Points, in no order, along strands that fork and pass close to each other.
Two points are linked if the straight distance between their rows is under 85.3. Some points are linked to none.
lev: [ 21  -6   1 -49   1  43 -38 -31  40 -34  18  33  25   9  31 -34 -16 -23
 -17  26  -4 -13]
vupe: [  9   2  12  18   9 -19   7 -13  25  31 -12   0 -42 -48  12  10  -4   5
  48   5  31  21]
Semok: [  3  22  -7  21 -43  25 -54   2  19   5  13   0 -36  21  31 -28 -25  16
 -32  34   3   8]
nos: [ 22  -9  -6  -9  -5  25 -42 -27 -17 -28  30 -37   9   6  11 -19  -3  31
 -30 -13 -55 -33]
gub: [-25   9  -9 -25   5 -13  16 -26   5  51 -23 -27 -35  23 -31  50 -21  36
 -17 -11 -19 -45]
zel: [ 19 -10  -7 -14 -19  -5  22  18  41  -7  35  36  34 -22  10   6  13 -31
 -11  28  27  57]
Mada: [ 24   2   6  -5  -7 -12  -5 -22  59  27  -8  28   9 -31  21   4 -11   1
 -17  35  12  35]
kitut: [ 20   6 -13 -13 -13  -9 -15  -2  39  18  12  36  37 -19  22 -32   3  -7
 -11  23  25  52]
sene: [  9 -11   1 -22  24   6  46   1 -40  24  17 -32  43   4 -24  38  42  -2
  -1 -23  -7  19]
rigud: [ 41  -4  35  18 -13  37 -24  19   5  -8   4  25  25  -3  -9 -17 -37  -4
  12 -10 -49 -16]
fite: [ -4  10 -39 -29  -7  15  35   3  11 -23  14   2 -16  29 -16  25   7 -10
  -8  10  38  22]
nul: [-36  15  24  26 -17  -6   9  18  10 -15 -22  10 -14  40 -22  25 -32 -22
 -24   3 -25 -28]
botin: [-47  13  -9   9 -28 -13  12  22 -39   2 -60 -11   7  41 -14 -11  22  -2
 -22  -3   1  22]
duvi: [-35  14 -28   6   2  -4 -18   1  25  48   2 -10 -37  -3   1  55 -29  82
 -20  11 -25 -38]
Letu: [ 29  -5   7   2  -8 -14  -7 -22  42 -13  16  23  18 -38  29  26 -15  24
 -52  30 -27 -14]
dozel: [ 21   0   0 -21  -8  22  34  29 -17 -41  30  34  12  16 -16  -9   5 -58
   0 -10  49  15]
Resef: [  6 -22  27  -5   7 -27  10 -42  40 -25  -2  19  28 -44  27  26   9 -20
 -56  22 -33 -15]
noz: [-34  14   5  33  17 -32  27  51 -62   7 -26  -9 -32  11 -25   5  21 -27
  11 -22  54 -15]
Leke: [ 24 -10   8   1  56   1   7  11 -29 -33  18  -2  24  -7 -29  -1  19 -18
  22 -37   4  -3]
Fuso: [ 13   8  14 -22 -11  43 -38  10  -1 -25  10  49   5  13 -13 -59 -22 -10
  27  -1  -4  39]
zes: [-32 -15  38 -16  62  18   3   5 -39   3 -31   7  55 -19  -7 -50  53 -14
  13   1   0 -39]
meke: [ 14  14   1   6  14  55 -14  34 -27 -22  15  13  -3  55 -41  19 -27  15
   2 -17 -37  -6]
natuf: [ 24   9   3  10 -23   6  14  20 -12  63 -21  -8   4  -5 -14   8 -11  18
  31  -4   7  10]
zav: [  1 -30   9 -18  10   1  21   3 -32  23 -17   3  34 -43  23 -37  49   9
  17   7  32   4]
fupap: [ 35 -14  13 -63   5   7   8 -50   8   8   4   1 -19  48 -22  -4 -20 -17
  -6  -7   2 -36]
zozat: [ -3   6 -32  17 -55  -2  -6  32  -8 -12 -16  19  21  -8  29 -18  14   5
 -23  23  31  27]
tifa: [-42  17  -1  18 -38  -7  10  31 -26 -22 -39   3   4  45 -16  15 -10 -26
 -37  -4 -17   6]
Kesed: [ 13 -13   4  -4  -9 -19 -36 -36  13 -11 -35  15  31 -52  33 -28  -8  20
 -23  38 -20   8]
Dunu: [ 30  -8  17   6  14  -8 -19 -25  51  -4  33  22  33   2  23  -3 -24  10
 -33   9 -41 -20]
Darav: [ 13 -27   2   6  18  10 -34 -22  -5  -2 -15 -21  49 -66  28  -7   4  43
  21   2 -28 -12]
Vuk: [-53 -13  18   6  -6  -7  -5   3  -1  37 -64  18 -33 -16  -9  37 -28  -4
  14  30 -14 -25]
Rutu: [-14 -15  24  -6  17 -21  33 -32 -25  11 -30   4  11 -63   3  13  65  17
  14  -2 -23  33]
pivo: [-19   1  32 -10  13 -24  -1 -20  -7 -41 -23  18  14  11 -17 -58   1 -34
   5 -14  -7  12]
zigar: [-67   0 -61   8  14   9 -26   9  28  23  24   1 -31  15  21  36 -17  36
   5  34 -10   9]
Gitap: [ 21  -6  -1 -53   8  26 -16 -36  44 -21  13  50  16  18   0 -13 -12   5
 -22  30 -22  16]
vez: [ 11 -18  16 -28  -3   5  26 -10  -7 -45   2  11  -4  16  -9  11  -9 -34
 -26 -16  -5 -40]
Vilep: [ -7  21 -11  14   1   9   0  28 -50   7 -12 -21   7  25 -22 -27  15  32
  30 -20   2  33]
kuv: [ 28 -18  42 -28  22  32  21  -9   5  26   9  10  64  -8  -8  28  17 -60
  -3   1 -21 -21]
Guk: [ -8  -3   0   1  -7 -28   0 -21  30 -33 -12   8 -33 -16  21 -28  -9 -10
   9  -2  43  -8]
rumug: [  5  -8  -6   7  22  33 -28 -19 -20 -61  38 -46  32   8   7 -12  19   7
 -15 -22 -51 -27]
Lig: [-15 -10 -21 -12 -15 -19   1 -21 -18  12 -47 -14 -43 -32   9  -8  -9  32
  17  -3  29 -25]
vufof: [ -1  20 -14  10  18  -9 -11 -31   6 -46  47 -33 -26  36 -16 -20 -10   1
   4 -38  -8 -11]
pel: [ 37 -30   4 -11  -9  31   0  -8  -4   2   3  10  -5 -57  -1  14  -6  31
  33  -4   0 -13]
nefe: [ 25   1 -38 -22  -6  -3 -12 -47  31   3  -2  14 -39 -37  18  10 -14  48
  -4  38  36  -9]
mateb: [-74   9  17  45  32 -50  11  10  -4 -22 -31 -20 -36 -21 -11  41 -11 -22
  19 -14  -6  -9]
Furu: [-11  14  -4   2   3   2  -5   5  58  -7  29  21 -16  35  -5 -24 -16 -22
  13   8  11  42]
revu: [ 34  -4  -9  -5 -16 -20   9  -2 -30  -4  32 -54   3  23  16 -24   8 -25
  -6 -32  11 -33]
ruzo: [ 14  10  39  24  30 -26  11  46 -40 -25   0  10  21  29 -32 -16   8 -45
  -5 -35   6   7]
dugap: [-36   3 -25   5 -36  26  -7  43   0  42 -13  -1  -5  51   4  19 -23 -14
   7  32  -1   5]
sonil: [ 17 -12 -42  11 -16 -12 -11   5 -18 -41  25 -29   1 -55  17  22  15  44
   0 -12   9 -19]
rali: [ -6  45   1   6   7 -11 -42 -48  14  30  18  -8 -12  44  19   6 -17  81
 -57   1 -34 -22]
lapep: [ 34 -14  31  14 -11  10  14   9  30   9   4  27  18  -8 -21  20 -24   2
 -12  -1 -35 -22]
kame: [-53  12 -14  37  -3 -15   1  56  -3 -12  -9   7 -17   0  12 -33   5 -28
  29  12  47  27]
buzup: [ 16 -10 -46 -35 -11  24  13   4 -23 -23   1  14  -5   4 -16   0  -1  11
  22   8  20   9]
nufi: [ -3  -9  48 -28  39  53  23  -5  -7  24  -5   6  55 -30   3  22  54 -57
  19   5   2  -9]
ral: [-34  13 -25   8  15 -20   3  -8  62  10  10  -5 -24  12  10   0 -11 -11
  18  24  23  54]
Ror: [ 38  -5  23  50 -24  -4   3  30  44  -2  29   6  20  -5   9   4 -18 -14
 -22  -8 -26 -15]
pali: [-13   6 -21   4 -33  28 -38   3  17 -30 -31  42  -1   9   9  -1 -27  38
 -39  37 -29  15]
fizu: [ 31 -11  26  -4  23 -22   8 -12 -42 -22  10 -44  14  10   5 -23  15 -36
  11 -38  10 -59]
Sase: [ 23 -20   2  13 -28  43 -47  -4 -18 -35  10  -7  17  -6  17 -22  -4  23
 -15   7 -46 -15]
Nefu: [-28  26 -21   8 -21  -5 -27 -15 -19 -17   1 -48 -26  48   1 -38  12   1
 -20 -17 -10  38]
repe: [ -9   5 -28   4  26 -12  22  27 -21   6   9   7 -18 -21  -6 -37  34  20
  46  -9  54  34]
Moda: [ 14 -19  11  -5  -6  30 -16  15 -45 -14  -9  -2  49   8 -29  14  -3  19
 -16  -8 -66 -31]
Ruda: [ 36   6 -10  27 -32  -6  -9  36  26   5  25  -7  23 -12  22   1 -11   2
 -15   3  -6  25]
zon: [ 17   1   8 -18  15  10 -21 -30  -1  -7   1  -1  -6  14 -22 -10 -29  52
   8 -20 -52 -24]
zoki: [  5   5  -1  20 -44  -6  -3  27 -37  34 -32 -25  34   3 -14   6   5  39
 -18  -3 -29  11]
zite: [ 26 -37   9 -22   2  37  -2   2 -14  19 -18  24  48 -66  28 -12  25   2
  29  15  14 -13]
teb: [ -5  -1  11 -14  26  -4  37 -19 -24 -61  -1   2 -34 -39 -29  47  31 -15
   1 -28   0 -17]
riko: [-32  18 -32  45 -32 -38   6  20  -4   3  -9 -53 -21  15   8   1  -4  -7
  -1  -8  20   0]
zari: [-16  19  -3  37   0  -1  12  58 -65  20 -20 -16 -14  27 -24  -8   4   5
  16 -14  18  11]
tilu: [-16   2   3 -25  -4  -4  15 -35  36  -8 -13  37 -13   6  -5  52 -15  27
 -67  28 -14 -18]
sibo: [-13   9  -6  37 -44 -11 -10  55   7 -14  -1  18  -2 -14  21 -41   8 -14
   3  -7  39  29]
fid: [ 24 -11  -3 -42  17  -3   8 -46  10  -5  10  -5 -40   1 -14   2 -17  17
  13 -16  15 -37]
Sel: [-17  -8   3 -28  20 -13  30 -28 -38  23 -38   6  26 -16 -28  12  39  32
   9  -6 -21  46]
Safak: [ 32 -29  32  -5  12  22 -17 -27  49 -15  17  27  42 -40  12  -4 -18  -7
   0   4 -34  -8]
ses: [-47  24 -15  20  41   3   1  22   6 -42  -2   5 -26  29 -22  -1 -20 -13
  37  -1  14  38]
Zezen: [  1 -25  -5 -55  12  36  14 -31  -1 -39 -11  39   2 -26 -16  24  12  14
   2  16  -7   4]
dulid: [-21  14 -10   1  48 -12   0  -6 -10 -57  -4  -2 -36  21 -44  -5 -18  -7
  32 -19  29   4]
gim: [ -7  15  -9  49 -61 -18  -2  50 -34   2  -4 -52 -18  27  14  -9  -2 -20
 -15 -21  17 -22]
lum: [-26  10   4  26  -1 -43  43  12   3 -11   0   2  10 -30   2   1  33 -10
   2  -6  10  44]
Nibuk: [-10 -32  -7  13   8  -9  25  31 -44  -5 -11   7   5 -45  12 -62  62  21
  17  -5  23 -12]
tuvek: [  0  -3  -2 -19 -11  38 -19  20 -18  46 -36  31  10  35 -30 -13 -26  26
  28  14  -6  31]
beb: [ -7   2  13 -30   3 -16  44 -15 -21 -18 -17   7  -3  46 -39  13   0 -48
 -23 -11  20 -16]
zipe: [ -5  11  15  38 -10 -24  -2  -4  50   1  18  11 -26  15  25  33 -30  25
 -37   1 -15 -41]
fumit: [ 13   8 -41  15 -24 -30  -7   0  -3   9  30 -64 -32 -17  26   0   3  33
   2 -27  11 -15]
Bome: [-18  -3 -10 -23   5 -19  14 -30   5   9 -29   3   8 -22 -19  35  21  38
 -12  13 -23  49]
seta: [ 40 -27  48   3  39   9   3 -17  28  -4  18  17  20 -62  -2  13   3 -16
  40  -7 -24 -12]
Gedu: [ 31  -5  22  18  -2 -18  18 -14  -4  17  -2  -7 -15 -75  22  21  23   3
  39  -7   5   9]
res: [ 26  12  21  35  59 -21   9  48 -45 -15  11  10  14   5 -48   6  17 -15
  21 -38  28   7]
Koli: [ 21 -17   0  -3  12  19   6 -16  31 -18  37 -16  42 -48  32  56  25 -18
 -26  22 -15 -27]
zap: [-16  11 -13  20  11 -27  14  -8  28 -43  12 -18  -5 -33   0  11  13   0
   7  -8   1  32]
redi: [  0  -5  35  13  63   1  24   9 -21 -47  18   0  44 -28  -5  -4  36 -59
  18 -24  13 -21]
dodan: [ -6   0 -18  17 -52   2   1  39 -37  -6 -18  -1  40  -4  13   3  24  27
 -35   9 -10  21]
pava: [  0  23 -48  15 -16 -29 -21 -12  38  31   9 -15 -20   7  35   4 -25  16
 -22  47  29  11]
vogik: [-39  26 -34  10  12  12  -1  17  10 -42  10  -3 -11  42 -20  -2  -3  -2
  -4  -4  -8  49]
sese: [ -3 -15  33  15  24  -4  39  12 -44   2 -19  25  22 -59   1  12  60  -2
   5  -5 -17   4]
falo: [-21  16 -16 -18 -12   6 -22  -3  24  28 -15  14 -37  26  10 -56 -38 -31
  37  17  57  24]
guta: [ -4 -11  -8  11  11 -23 -25 -38  25 -18  -7  -2  50 -37  23   0   6  24
 -23  23 -26  28]
Lif: [ -5  -2   7   0 -13  -9   0   5  32  56 -35  16 -20 -14   9  -9 -15 -23
  42  17  45  15]
dif: [ 13   0   7  -4   4 -17  16 -43  50   2  10  38 -20 -21  20  46   8  18
 -62  38  -6  -1]
soru: [ -3   9  38  21  52  -4 -17  39 -44  -4 -22  41  25   2 -37 -73  24   5
  20 -17  -1  27]
mazog: [ 29  15  -3  18 -25  29 -10  40  24  10  52   8  23  32   1  -7  -7   0
   0   0 -17  43]
lik: [ -5 -11  28 -25  11 -13  49  -7 -31  -8 -19   2  26  21 -23  13  38 -46
 -20  -4   9  17]
Fup: [ -1   6   8  -7  -6  21   0  -8  55 -17   3  48   8  37 -11  -6 -29  -5
 -17  11 -17  30]
sasok: [-16  -4   1 -20 -11  27  -3   7  -6  25 -50  30 -18   4 -37  19 -33  37
  26  16  -7  11]
Nirol: [-43  38 -22  25  18 -34 -48 -39  39  30  25 -20 -31  25  34  -1 -17  69
 -39  14 -23  -7]
vazun: [ -5   5 -16   9   5   6   2  -1  38   7  11   7 -28 -22  -6  42 -12  41
   7  15  -3  11]
Kug: [ 22 -17  21 -14 -12 -27  16 -36  28  14  10   4  40 -38  41  36  29 -55
 -44  23  -3  -8]
Zok: [-37  -3  22  36 -28 -13   2  20   3  48 -51 -13 -17  -1  -3  41 -39   3
  -1  13 -31 -38]
dib: [ 34  -5  -5   8   3   7   1  12  17 -11  46  -2  10   0   5 -27   1 -14
  34 -19  34  29]
dodog: [-32  17 -28 -26  -9  -4 -34 -27  -6  15 -29 -18 -28  25 -18   8 -14  76
 -26   4 -38   0]
mune: [-16  14 -29   6 -33  17 -36  -5  32 -22   6   8 -47  31  24 -17 -29 -10
 -17  32  32  -2]
sopa: [ 42  -2  48   1  32   0 -10  15  -7 -10  -9  36  16  -1 -36 -29 -35 -39
  30 -19   2  -6]
zin: [-23  -9  47  14  67   8 -13  21 -36 -11 -18  24  65 -23 -15 -68  32  -6
  24 -12 -26   2]
Nol: [ 15   0  55   5  46   4 -12  32 -24  -5 -19  64  33  -5 -54 -37 -14 -26
  28 -14   0  23]
Pabov: [-10  30  -2  20 -31   2 -29  20  13   7  22 -21 -32  39  20 -46 -11 -38
   2  -5  26  34]
Lol: [ -9   1 -20 -17  10 -12  13 -20   0  16  -1 -14  10 -27 -25  48  14  70
 -19 -14 -38   6]
pubo: [ 32   3   2 -15 -20   4   3  -7  53  54   7  35 -13 -25  16  11 -18  -9
  22  29  41  34]
med: [ 16  -7  21  17  14  10  40  21 -37  -2  -5  25  -6 -41 -28  57  35 -11
  12 -14  -4  10]
Raso: [-14  25 -22  11  26  -1   9  22 -10 -16  17  -8  17  60 -36   3   2  -2
  19 -12 -17  62]
ganop: [  8 -25   1 -30  10  53 -26   8 -17  11 -12  41  53 -30  13 -53  22   7
  30  14   4  11]
zor: [  0  14 -24  22 -24 -35 -22 -12   5 -16  33 -49  -5  12  23   3   0  32
 -65 -11 -28 -16]
Zad: [ -2   6 -36   5  20 -11   4  -3 -23  -7  19 -39   9   7  -7 -22  24  46
  27 -17 -10  43]
bivut: [-41   1 -29 -10 -19  10 -32  -3  18 -22 -20  10 -44  25  12 -39 -25 -10
  15  21  29  21]
dinu: [ -2  24   0 -12   9  -8 -11 -43  39  25   6  -3 -30  46  17  10 -26  46
 -30   2 -16 -29]
nobi: [ 28 -31  -4 -50   7  54 -31 -32  19 -15   4   4  41 -13  32  -3  -1 -15
  -8  28  14 -42]
Goves: [-26  23 -13  18 -53  -3 -31  30   6  54  -3 -15 -17  35  25 -46 -16 -36
   5  17  36  29]
zise: [ 17  -6 -33 -20 -33  -9   7  -7 -15  20 -21 -16 -50 -24  19  -6  -9  15
  20   1  67 -21]
gose: [  5   9   3 -13  -6 -36  27 -66  42  -5  -6  20 -36 -41  13  48  31 -13
 -39  19 -11  26]
zofo: [-14  18  21  12  40 -23  24   6 -24  13  -6 -15 -50  -9 -26  41  -1 -46
  35 -17  20 -13]
Gom: [ 16   2   7   3 -16  33 -13  19 -33 -23  17  -5  16  52 -21  10 -19  16
 -32 -16 -65 -26]
Gis: [ 36   8  15  14   1  15 -44 -32  12  23  22   2   2  39  20   1 -21  65
 -48 -11 -51 -31]
tib: [ 22   5   7  42 -48  10  -6  50 -43   6   7 -29  21  26   4 -22   4 -13
 -16 -19 -18  -5]
Kol: [ -1  10   9  22  -3 -13  47  27 -14  25   5 -12 -30 -18 -12  44   6 -33
  27 -12  33   0]
nibog: [  2 -20   9 -12  16   6   7 -28  11 -22   8   7  33 -73  31  46  50 -16
 -10  17  -8  -8]
bebok: [ 36 -12 -34 -27 -13 -19  -3 -41   9  21   6 -19 -31 -45  27   6  -1  17
   7  13  43 -17]
bep: [ -3  13   3  17  -4  -1 -21  -3  37  43   0 -15 -27  38  -6 -16 -40  -1
  25   5  -2  -1]
Rinud: [ 14  12 -20 -42  -2 -10  26 -38  15  68   8 -28 -24  34 -13  39  -6  23
  -8  -9   7 -15]
Nidi: [ -5  38 -34  27 -12 -27 -39 -31  28  23   9 -30 -24  12  41 -17 -20  44
 -50  30   3  -6]
rit: [-45   5 -35  15   3   4 -26   6  12  35   2 -12 -30  31   0  35 -26  46
   7  22 -31 -18]
mab: [-18  15  14   6   8   3   6  13  -7  19 -15   3 -12  60 -43  26 -29 -15
  -8  -8 -29 -16]
vilik: [ 31 -21  12 -37   6  31  -1   0  -2  12  10  11  51   4   4 -11   4 -32
   7   6   6   1]
Boned: [ -4  12  -4 -12  27  17 -15 -23  13 -67  28  12 -37  55 -31 -35 -26 -11
   6 -25 -10   2]
dit: [ 18 -28   1 -11 -14 -18 -23 -32  13  -7 -37  21  -8 -67  25 -20 -11  42
  11  17   6   2]
zazi: [-18 -18 -11  -4  21  14  36  43 -53  -8   7  -6  70   1  -4   2  61  -7
  -9  -2   7   7]
Zuv: [ 17  -1 -12 -10 -11 -35  38 -35  29   3  17   5 -22 -28  24  44  23 -20
 -20  11  25  13]
zalu: [-15 -18  -9 -10  41  -2  24   6 -23 -37  22  10  34 -35  13 -45  70 -22
  14   1  36  13]
Mugef: [ -4  10   5  21  -8 -11  25  36 -13  69 -14 -21 -12   7 -14  36 -13 -16
  31  -4  30  -3]
zeg: [  0  -9 -25   4   4  17   5  19 -32 -24   9  -8  26 -30  11 -14  36  39
  19  -8   9  24]
Firup: [ 35  21  56  30 -17   1 -37  26 -24  17   5 -14  10  26 -10 -56 -28 -25
   8 -30 -32  -1]
zek: [ -5 -20  30   8  25  11   5  -1  11 -34  17  -2  63 -23  13  -9  26 -45
   0   1  -9 -13]
lese: [ 31  10  49  -2  15  -4 -10   2  36   7   2  31 -14  16 -18 -30 -52 -42
  19 -12   2  -5]
gime: [  1   0   2  16  -8 -15  34  29  10 -15  17  15  33  -1   3   3  22 -32
 -15   0  16  44]
divub: [ -1   3 -13 -13  27   3   3 -13 -24 -40  36 -37  15  33 -16  -5   3  10
  -2 -34 -38  -8]
forus: [  6  -2  -4 -33 -38  20 -29 -21 -41   5 -45 -18 -25  26  -6 -45 -19  15
   1 -16   4 -13]
tinuk: [ 26 -15  48  14   8  -8  22 -20   3  -6  -1  13   5 -60  11  23  18 -33
  10 -15 -13  -6]
fum: [ -3 -32  -2 -25  -6  37  24   7 -41 -39 -28  38  25 -25 -13  14  32  12
 -14  12  -7  -7]
Dofi: [ -7  13 -23   6  10 -17 -12 -19   9  30   0 -28 -18 -23 -11  38 -31  83
  -1 -11 -32 -20]
kuva: [  5  -9   6 -19 -29   7 -10   0 -64   7 -17 -41  28  41   6 -37  18  -6
 -28 -25 -22 -26]
neli: [-67  -3  11  55  10 -35 -10  23  20 -16 -24  -3 -29 -15   3  14 -23 -13
  36  12 -15  -9]
tuzul: [  4 -17  11 -43 -14  -5  28 -34  11 -34  -8  32 -18   3  -4  44  -6  -8
 -48   9 -10 -38]
fivuz: [  6   9  15 -35   1  -4   2 -48  20  14  10  -5 -19  63  -4  -2  -9  18
 -35 -20 -22 -45]
pepo: [  2   0 -14 -13  -3   1 -14  -6  26  41 -15  -8 -39  -7  10 -37 -27  -8
  61   7  50   5]
dok: [-25   6  26  12 -11 -25   5   5 -19  41 -55 -18 -16  21 -35  26 -35  -1
   1 -17 -34 -28]
kilu: [-26 -21  15 -38  35  43  24 -18 -10 -14  -8  -8  44 -32  10   9  63 -49
  -6   2  24 -22]
segaz: [ 23   6 -24   6 -10 -34  20  -2   3  17  44 -52  -4  19  13  16  13   6
 -17 -16  13 -20]
Kek: [ 28  -9  19 -12 -22 -48  16 -41  17  35  -1 -23  37  -4  28   2  11 -28
 -37  16  -6   3]
bub: [ 24  10 -20 -16  -4  45   0  26  -1 -14  10  25 -12  19 -32  21 -21  19
  13  -1   0  13]
gese: [  8   9  10  -3  15  25 -18  13   0 -56   7  37 -18  30 -30 -34 -29 -36
  18 -19  10  18]
Zit: [ 13   4  32  36  -8 -16   9  41 -36 -10  10 -21  30  18 -11  -9   8 -29
  -9 -34 -18  -4]
rikuv: [ -9  15   7   1  -2  23 -32  -6 -26 -19  15 -22  -2  32  -8 -54  -4   3
   0  -7 -31  38]
Mas: [  3  17 -11   1 -10 -38  40 -23  40  26  26 -17 -28   9   6  62  22  -2
 -42  11  16  -6]
napo: [ 13  -5   1   5 -16   1   0  16   3  61 -19  -5  24  11 -21  29   0  39
 -10   4 -35  19]
Nuvuf: [ -3 -23  -7 -22   8  49  -8   9 -56 -32 -17   7  49 -16 -16   5  11  26
   8 -11 -29  -9]
lota: [ 38 -13  24   9 -37  25 -46   3   5 -17  -2  19  13   1  19 -28 -34   3
 -15   8 -27 -14]
mepav: [ -5 -22   5 -37  25  19  28 -30  10 -33  14  10  25 -47  30  18  49 -52
  -7   7  18   5]
Nobo: [ 37   7   2   3   7  35 -22  21   9 -16  70  -1  27  22  10 -25 -13  -3
  28 -14 -15  29]
Pagim: [-65   7 -51   3  25 -25 -13 -15  45   8  13 -11 -40   8  12  27 -20   4
  18  42  -1  16]
Kelo: [ 28 -27 -20 -50   1  38   2 -24  15 -30  24  23  10 -18   5  22   4  -1
  -8  17  10 -18]
pomek: [ 11  -6 -33  20 -17  13   8  32  -8 -53   8   5   6 -26   1  21  13  35
  10  -3   0   9]
nof: [-55   7 -14  14  16 -15  24  27 -17   2 -32   5 -31 -17  -9 -28  25  -9
  40  10  51  28]
dez: [ 38   0 -13 -35 -19 -20  13 -32  11  69  -1 -30   3   6  15  13   0   3
  -8   3  29   7]
Tolur: [-56 -11  17  43   9 -19 -20   3  60  -4  -5  21 -35 -12  16  12 -49 -15
  21  27 -17 -19]
Gosav: [ 28   4 -10 -10   4   0  10   9 -10 -16  15  -6 -41   9  -8 -25 -20 -20
  40 -19  63 -16]
povi: [ 26 -22  40 -10  27 -19  27  -5 -38   7   1 -10  22 -20   4 -18  38 -31
  16 -31  16 -42]
gir: [ 30 -20  25 -23 -33   2  -5   7 -30  38 -41  24   8 -12  -2 -24  -8   4
  10   0  16 -20]
leges: [ 34  17   0  16 -31  34 -43   1  13  28  35 -10 -13  31  17 -10 -20  33
 -35  12 -35  -3]
Sided: [  0  11   3   1  26 -21  20 -17   2 -66   4   2 -37 -14 -39  18 -13  -9
  13 -31  12 -25]
Zikal: [  2  16 -28  44 -20  11  -6  49  16  -3  46 -28 -14  25  -2  27 -16  14
  -7  -2 -12  -2]
Rodu: [-31  10  11  25  26 -31  22  11 -32 -13 -28 -20 -57 -38 -25  35 -10 -10
  27 -33   9 -39]
novab: [-20   8  12  26  13 -28  27  55 -47  -2 -28  15 -14  -2 -13 -48  34 -11
   5 -10  40 -12]
girak: [  5   0 -11 -41   2 -13  43  -5 -28  21   4 -14  32  29 -12  13  37 -32
 -11 -10  20  37]
pazag: [ -2  11   2 -19 -35  36  -7  38  -8  60 -39  18  -1  47 -15   4 -37 -16
  14  21  11   8]
nadem: [-16  20 -13  17  -5 -33  25 -11  48  32  37 -21 -15  53  11  52   2  11
 -41  -4  -9 -16]
Fezud: [-14  -5   9   2  24 -14  40 -22   1 -54  12   9  -9 -45 -13  36  33 -12
  12 -19  -5  26]
gagop: [ 37   1  17   1  17   4  38   3 -42  25  12 -20   5 -28 -30  56  24   4
  19 -26  -5  -6]
manom: [-37  12 -11  15 -15 -16  -9  12  16  31   2 -34 -42  70  18 -11 -30 -46
  -7   4   9 -30]
gakel: [ 28   2 -27 -28 -29  26  20  18   7 -38  31  18 -25  32  -1  -1  -8 -40
  -6   0  44  -4]
vad: [-38  18 -11  28 -27  14 -35  15  22  26  33 -32 -37  64  25 -19 -21 -25
 -12  16  -4   6]
sotuz: [ 10 -16  10 -34 -14  40 -39   3 -24 -17 -22  50  38  -7   9 -64  -3   4
   4  -1 -13  10]
fupem: [ 32 -20   3 -24   1  -7  11 -11  10   0  19   3  12 -21  15 -10  15 -22
  15  -4  25  13]
Dep: [  4  17 -18   2  11   2  13  34 -26   0  -1   3 -36 -12 -11 -53  12 -13
  55 -16  73  -2]
Nor: [-52 -11  -2   5   6  -6 -21 -20  37  35 -39  17 -39 -11   2  27 -35  24
   4  38 -21 -24]
ramun: [-47   1  13  26  16  -1 -36 -12  55  29 -10  29 -22  25  13   5 -47  23
   6  26 -33 -22]
bulat: [ -1 -26  37  -7  51   8  23   4 -54  -5 -20  -2  25 -31  -6 -41  53 -14
  21 -15  23 -67]
zevak: [-49  -4 -32   1  -9  -7   4  24  17  59  -7  -4  -3  27  17  31 -17 -30
   8  48   6  28]
disuz: [-30  17  -2  17 -11 -30  19   7  19  39  14 -42 -24  59   6  25 -14 -21
 -14   1  -3 -18]
Tekun: [ 19   4 -52   5 -23  -1 -22  -6 -13 -27  16 -33 -26 -14  12  -8  -2  44
   5 -15  13 -13]
nofo: [ 21 -12 -14  20 -14  15 -49   5  -7 -28   2 -14  29 -38  26 -17  -3  49
  18  -2 -39   3]
zim: [-43  37 -23  23  -6 -19  -4  10 -15  -9  20 -52 -36  56   0 -17  -1 -13
   3 -15   6  13]
Zoke: [ 34   9  -8  -8  13   6   1  -5  22  -8  32 -11 -47  20 -10  -4 -33  10
  26 -20  24 -31]
fosi: [-11  -1 -14 -32 -27 -15  19 -17 -13  25 -47 -19 -37  -1  -8  32 -17  17
 -13  -1   8 -37]
ril: [ 48 -16   6 -20 -32 -23  -6 -21  -3  64 -15 -18  30  -7  41  -8   6 -18
 -19   9  16 -12]
fila: [ 25 -26  -4 -15   6   5 -24 -42  11 -12  -6   1   5 -66   5  13  -8  57
   9   2 -21 -14]
zemit: [-12  -6   4   7  -7 -18  14  20 -37 -20 -31   4  -7 -14   6 -46  20   6
  15 -16  26  -5]
ludan: [-47   5 -13  23 -26 -21 -12  34  14  59 -13 -11  -4  24  29 -19 -10 -34
  25  33  23  46]
porab: [-29   9   0  19 -20  18 -22  24 -44 -30  10  -4  17  34  -1 -54  37  -5
 -19  -7 -14  54]
sogev: [  5 -19  24  19   9  21  -8  11  37 -25  19  -9  80 -42  37  22  23 -31
 -24  18 -12 -19]
Nud: [ 29 -15  16 -50  44  18  34 -44 -22  -4  -3  17 -23 -18 -33  31  10 -25
   7 -23 -10 -17]

Follow the links from the first point to the second, and from the first to the third. Name the last point that the two ways share.
gub; disuz; fivuz -> Letu
Resef; bivut; zap -> Lif
dit; ganop; nufi -> Sase
lum; manom; Kug -> Letu
Lig; med; vad -> dif
Kesed; gese; Ruda -> Sase

A fork is a point with three links, a tip a point with one. Leave the first point through the second and follow the links. Name the first fork or tip that comes.
natuf; Mugef -> botin
nobi; Kelo -> dozel
Leke; redi -> Sase
sibo; kame -> rali
redi; Leke -> porab
Tekun; fumit -> lese
